Each row is a point on a landscape with many valleys, with its height.
A ball rolls from a point to whichever of its 2 nearest points has the largest drop for the distance, and stops where none of them is lower. Distance is the straight distance between rows; heights are no part of it.
k491: [142 137 107 145  95 141 113  92 105 127  89 137 128 150 123 138 195  76
 142 121 120 125 194 171 115]  (h 4.26)
k220: [140 139  86 129  90 161 130 201 137 130 103 130 141 158 108 159 162 151
 108 100 132 149 135 125 157]  (h 5.10)
k984: [181 125 121 128 121 163 105  87 173 143 131 123  91  73  90 155 154  93
 102 251 115 145 151  81 102]  (h 5.30)
k739: [130 112 112 149 179 143 150 126 145 110 131  90  79 123  86 153 176 111
 115 120  98 180 175 123  83]  (h 5.25)
k623: [128  94 135  77 130 134 154 152  89  95 139  73 118 122 184 161 148 120
 117 118 113 136 171 146 121]  (h 5.80)
k923: [138 164 127 121 116 112 103 129 141 115 129 125 107 145 181 118 147 115
 136 138 153 139 158 142 117]  (h 5.42)
k598: [165 138 108 122 114 150 135 190 157 105 125 114 180 133 107  98  81 160
 135 131 167 135 119 136 150]  (h 4.14)
k597: [103 121  99  81 145 129 109  88 165  73 175  50  97 132 192 109  89  98
 128 173 147 141 132  92  74]  (h 6.97)
k553: [155 124 118 139 125 160 107  86 186 109 150 122  84 125 125 166 169  64
  82 219 124 164 171  76  99]  (h 5.81)
k436: [183 160 179 142 105 115 114  81  83 138 130  77  83 104 202 122 120 217
 136 113 119 121 117 108 180]  (h 0.72)
k50: [118 133 134 103 124  67  99 166 100 135 132 104 137 131 192 118 125 126
 150 139 172 108  78 156 116]  (h 7.23)
k520: [169 106 167 128  97 171 141  91 165 127 139 166 144  94 147 124 108  86
  95 160 133 103 165 120 156]  (h 6.36)
k405: [136 133 100 130 107 124  86 146 135 161  88 148 145 156  99 151 160  96
 112 102 148 140 131 139  89]  (h 6.51)
k943: [135  91 151  94 155 115 152 104 127 110 138  98  80 107 148  56 124 153
  96 148 123 120  66 130 122]  (h 4.08)
k475: [112 166 120 167 146 170 131 104 153 163  94 180 124 132 109 147 110 143
 130  86 111 132 170 111 124]  (h 4.95)
k928: [176 104 154 121  90 136 120  83 165 107 127 135 150  94 121  90 117  92
  77 203 154 103 112 126 121]  (h 6.00)
k105: [109 117 159 159 161 166 170 131 114 145 108 146 133 123 112 122 146 114
 132 125  94  89 137 182 141]  (h 5.61)
k696: [149 148 118 140 110 151  76 170 128 153 115 171 148 157  84  88 139 111
 100 120 146 164 141 128 120]  (h 6.22)
k927: [137 122 135 131  88 140  92  57 137 105 139 140  87 118 153 125 154  67
  73 206 132 120 161 108  91]  (h 6.33)
k985: [ 71 138 128 123 134  82 142 156 120 131 152 109 143 172 179 139 179 137
 150  23 124 196 121  98 162]  (h 7.54)
k929: [142  81 157  63 150 119 159 132 140 122 159  88 121 169 180 105 108 131
 134 101 128 137  98 104 163]  (h 5.75)
k392: [112  71 163 129 112 106 151 103  96 105 152 118 165  80 104 123 127  49
 134 171 114  92 118 184 103]  (h 4.94)
k823: [152 111 145  90 119 116 156 156 119 120 144  60  80 153 194 139 138 149
 133 100 129 150 117 130 147]  (h 5.37)
k374: [172 129 132 147 151 141  98 164 118 166 138 153  93 125  76 165 109 172
 123  98 105 148 155  88 128]  (h 5.69)
k387: [ 52 148 122 142 109  69 114 132  71 142 122 158 176 140 108 165 150  90
 146  70 119 116 139 150 103]  (h 5.98)
k594: [116 184  70 132  92 104  91 151 147 145 124 143  95 159 173 128 137 173
 131  97 163 181  68  88 152]  (h 6.18)
k98: [145 135 172 165 152 164 192 158 190 129 150 145 135 115  80 134  77 146
 158 171 103 129 117 124 176]  (h 4.93)
k397: [ 93 123 111 145 140  88 134  96 108 114 123 120 175 100  97 105 121 125
 126  61 124 133 148 175  87]  (h 4.49)
k599: [101 149 109 130 130 110 136  84 153  90 113 127 131 152 158  49 103 143
 130 129 163 110  78 137 133]  (h 6.25)
k851: [ 92 149 121 146 144  83 111  41 176 129 152 136  94 106 188 165 109 116
 136 123 140 146 121  93  81]  (h 3.17)
k130: [165  95 150 143 111 136 113  77 103 119 122 122 149  64  69  85 134  63
 131 188 110 112 126 178 111]  (h 5.27)
k227: [ 88 115 127 149 138  87 160 143 131 117 152 119 143 133 158 176 150 116
 153  41 115 174 116 149 141]  (h 7.31)
k670: [184 125 130 140  97 147 133 108 157 121 110 108 152  69  69  91 156 104
 113 216 137 129 115 163 136]  (h 5.60)
k431: [116 119 117 121 133 138  73  50  69 117 109 170 160 123  57 113 128  61
 147 131  96  91 201 137  89]  (h 3.72)
k172: [108 161 152 132 152 113 131  87 109 169 114 114 162  96 169 124 113 140
 160  79 118  99 167 154 139]  (h 5.19)
k123: [209 119 143 140 102 160 115 110 166 155 120 123  81  83 121 153 144 130
 118 212 134 124 112 112 147]  (h 4.77)
k832: [111 116 135 126 134 112 133 195 101 140 174 145 141  98 127 166 108 136
 152 149 117 107 110 151 149]  (h 8.15)
k418: [138 135 168 147 120 143 111 192 120 176  86 111 145 138 144 118 135 137
 141 158 153  98  64 166 151]  (h 7.76)
k377: [151  97 108 107 138 138 148 122 122 139 119 102 142  92 119 130 123 174
  98  66 119 132 114 153 122]  (h 4.47)
k349: [128 144 112 162 169 151 111  70 115 165 125 160 114  73 112 177 104 145
 155 114  88  99 163 119 112]  (h 4.50)
k769: [148 127 137 135 124 112 129 129 141 134 144 115  82 134 175 176 131 146
 146 126 133 143 115 116 142]  (h 4.89)
k276: [ 79 162 151 128  91  57  94 111  71 150 120 114 167 151 131 147 146  53
 171  85 138 123 182 172  96]  (h 5.71)
k62: [122 153 131 114  85 116 109 192 123 147  95  94 133 174 192 114 133 133
 135 127 170 128  66 159 148]  (h 7.51)
k711: [ 69 148  72 142  99 120 162 105 148  65 128 159 147 151 139 107 121 159
 119 108 139 122  87 115 147]  (h 5.79)
k379: [113 135 143 163 142 184 176 151 169 143  98 156 153 137  90 122 107 134
 133 133 112 110 116 146 150]  (h 5.31)
k582: [167 103  99 122 114 158 130 134 103 167  54 107 161 106 103 132 149 150
  94  89 119 129 112 166 135]  (h 4.01)
k364: [156  88 105  98  97 141 127 138 119 157  69 118 140 142  67 169 204  27
 166 182  98 120 125 152 113]  (h 3.30)
k771: [140 118  90 148 120 143 132 121 121  87 140 110 104 137 112 157 209  73
 117 135 117 166 200 145 104]  (h 4.78)
k272: [156 167 155 153 138 151 109 117 132 173 103 130  95 147 129 150 113 176
 127  77 118 143 159 105 145]  (h 5.32)
k7: [121 146 156 137 153 111 174  83 139 132 140  90  57 157 152 110  96 173
 165  95  99 154  85  86 151]  (h 0.82)
k601: [180 125 161 127 102 139 119 108 106 120 146 127 122 109 184 121  93 207
 113 111 139  99 105 118 190]  (h 2.15)
k135: [127 169 129 138 117 105  96  65 143 102 108 110 133 113 176  84 104 150
 110 161 186  92 105 136 106]  (h 6.60)
k488: [ 94 125  98 151 164  88 134 133 155 103 187 148 134 153 133 150 116 130
 145  62 140 175  90  98 135]  (h 7.01)
k918: [120 121 131  88 152 106  78 153 116 172 143 149 155 142 141 146 137 123
  97  66 132 152 153  94 100]  (h 8.62)
k146: [128 107 121  63 156 143 172 143 133  77 160  42  94 144 151 113  88 153
 128 154 120 127 135  78 121]  (h 6.35)
k688: [113 140 114 167 148 100 107  39 134 142 142 162 105  75 137 184 138 131
 114 114 119 127 155  98  92]  (h 3.97)
k171: [115  95 142 106  85  96 122 129  80 120 130 127 172 139  74 129 140  71
 122 161 134  95 127 169  94]  (h 4.57)
k813: [178 100 122 111  90 161 126 127 123 172  61 131 139 115 102 165 189  71
 133 214 122  96 114 154 150]  (h 2.74)
k640: [165 121 152 115 154 137 134 163 135 119 176 144  93 155  94 136  95 172
 116 116 113 155 164  71 142]  (h 5.67)
k315: [110 109 146  98 150 108 102 106 146 123 180 165 148 147 164 134 116  84
 106  84 146 148 148  89 106]  (h 8.80)
k391: [ 77 135  69 136  98 119 151 146 146  65 112 157 156 168  79 135 133 138
 109 163 154 114 117 137 112]  (h 5.20)
k812: [101 164 162 121 117  97 104 105  82 151 113 115 174 128 181 111 135  88
 172  89 137  95 175 181 115]  (h 5.46)
k173: [123 155  84 153  64 156 121 179 137 118  98 135 142 157 165 138 125 148
 114  84 166 171  86 120 169]  (h 5.63)
k284: [170 104 174 132 110 120 154 145 159 153 163 121  73  92 137 155 129 125
 124 196 119 142  63 115 141]  (h 4.13)
k890: [ 14 162 120 151 125  71 120 142 120 130 147 167 173 149 149 181 135 115
 147  67 136 138 118 114 103]  (h 6.30)
k165: [131 121 126 124 189 146 158 139 150  88 162  80  50 140  94 144 122 160
 127 150  98 177 156  72  97]  (h 5.66)
k138: [113 123 159 152 141 138 142 147 119 120 156 171 118 110 128  70 112 169
 123 111 112 124  89 133 173]  (h 3.98)
k725: [145 132 104 110 150 146 124 158 185 114 127 124 145 157 115  84  51 180
 130 129 161 134 103  86 147]  (h 3.55)
k300: [122 128  83  47 138 115 140 132 145  95 161  56  97 169 183  90 107 118
 152 152 151 142 120  95 126]  (h 6.64)
k619: [130 115 111 138 141 120 105  92  80 123 108 126 181  99  84 112 116  70
 165 102 106  97 175 186  95]  (h 4.11)
k952: [ 99 156 107 126 154  84 143  46 145 121 134  92  75 110 182 116 112 171
 146 108 134 140  88 101 112]  (h 2.07)
k669: [116 110 120 123 125 122 108 115  92 131 130 164 162 114  39 127 131  75
 141 190 117  77 167 138  86]  (h 4.16)
k328: [101 124 138  94 181 115 113 163  98 163 123 153 115 135 118 119 153 143
 101 106 120 126 152 122  97]  (h 8.46)
k4: [156 105 167 148 110 170 126  58 158 126 148 123 121  92 150 138 142  39
 110 179 113 120 162 137 115]  (h 6.65)
k118: [173  95 101 105 111 173 141 147 105 155  73 141 136 103  93 151 168 140
 103 161 102 106 127 136 154]  (h 3.44)
k799: [108  90 154 108 177 139 172 109 120 109 140 119  74 130 131  55 147 151
  87 102  98 151 114 117 137]  (h 4.55)
k164: [122 148 140 177  92 122  75 129  77 153  82 178 132 124 102  89 144 139
  89 145 157 114  80 142 123]  (h 6.57)
k622: [170  96 130 126 149 156 138 126 121 121 144 123 155  91  87 142  68 189
 118  85 108 133 156 119 124]  (h 4.90)
k403: [125 148 169 118 180 142 153  97 159 131 128 109  96 144 161 113  82 168
 146 126 121 110 115 108 135]  (h 1.89)
k964: [129 117 130 158 110 132 132 136  72 125 119 146 125  87 120 103 176 129
 127 144 111 101 126 193 143]  (h 5.92)
k942: [128 142  97 145 105 140 130 174 142  98  93 146 185 141  60 107 115 123
 126 162 159 106 123 158 117]  (h 4.69)
k265: [161 152 143 135 113 141 100 173 141 142 133 139 132 143 131 128 150  85
 156 173 138 129 169 149 143]  (h 5.82)
k568: [118 149 113 150  86 155  97 160 132 132  95 186 142 142 105  85 131 154
  89 141 165 134 102 107 140]  (h 6.54)
k770: [121 121 111 162  75 111  81 147  39 152  92 172 145 108  70 108 175 118
 106 121 124 114 104 173 130]  (h 6.26)
k901: [ 95 164 103 129 148 142 136 211 128 143 117 132 129 158 121 167 134 159
 152 104 130 138 151 127 131]  (h 4.63)
k961: [121 116 173 161 154 148 178 154 144 125 187 173 103 107 113 127 106 142
 133 142  89 116 125 128 177]  (h 4.51)
k784: [ 90  98 136  98 157 120 148 189  89 135 151 144 156 121 108 153 148 115
 125 126 108 113 154 135 111]  (h 8.31)
k225: [171 148 147 144 118 147 105 139 125 125 122 121 171 109 140 118 132  93
 169 215 161  72 153 162 144]  (h 6.13)
k247: [146 130 141 102 122  96  90 110 121 144 115 117 149  99 184 135 100 132
 119 170 173  76  93 143 102]  (h 6.94)
k170: [ 76 160 132 145 149  96 120  86 106 162  97 134 154  73 131 102 114 166
 121  42 117 125 148 132 107]  (h 4.87)
k800: [119 156 118 115 171 149 160 164 159 109 116 104 113 202 124 124  65 191
 168  85 125 147 157  90 139]  (h 3.47)
k180: [131 105 143 142 149 116 155 118 164 109 160 141  90  74 128 104 133 146
 107 190 133 126  61 128 135]  (h 3.34)
k329: [103 151 114 153  94  70 105 116 128 125  95 120 134 198 100 156 177  71
 131 105 156 156 146 162  82]  (h 6.82)
k353: [157 116  83 122 118 165 113 130 128 143  90 130 134 153 113 192 194  52
 171 151  98 115 181 152 121]  (h 3.79)
k861: [174  97 148  68 140 136 178 153 128 108 149  67  91 184 141  83  78 171
 137 132 107 136  99  74 166]  (h 6.05)
k849: [125 106 153 105 109 123 126 214 113 152 130 138 132 111 138 133 140 140
 118 179 130 106  79 149 155]  (h 7.96)
k376: [134 128 149 130 118 144 158 111 117  95 170 152 102 143 167  80  83 195
 127 112 109 116 104  88 203]  (h 3.23)
k49: [125 103 107 129 152 155 157 150 129 104 161 154 148 130  90 123 100 166
 108  67 110 153 165 112 148]  (h 5.26)
k434: [ 59 125  92 152 151 100 128 117 143 117 146 171 186 136 116 168 107 135
 112  51 131 151 102  88 112]  (h 6.68)
k779: [116 152 128 104 172 139 160 148 178 126 143 120 112 177 136 135  41 177
 176 150 136  98 110  91 143]  (h 2.76)
k662: [ 77 150  91 106 161 119 155 194 127 123 129 108 133 175 123 127 117 193
 151  51 116 172 115 104 133]  (h 4.09)

Where does a ball stop that starts at each point below?
k165 | k813
k387 | k431
k918 | k7
k520 | k431
k770 | k436
k640 | k813
k247 | k7
k374 | k7
k173 | k7

Call two points neighbours if one is among the 2 nearest of the other. Go from one point of each pair to the other, from neighbour to neighbour, staying as low as possible. Name the highest point that can't be avoided.
k696 and k769 | k164
k180 and k436 | k799
k7 and k813 | k374
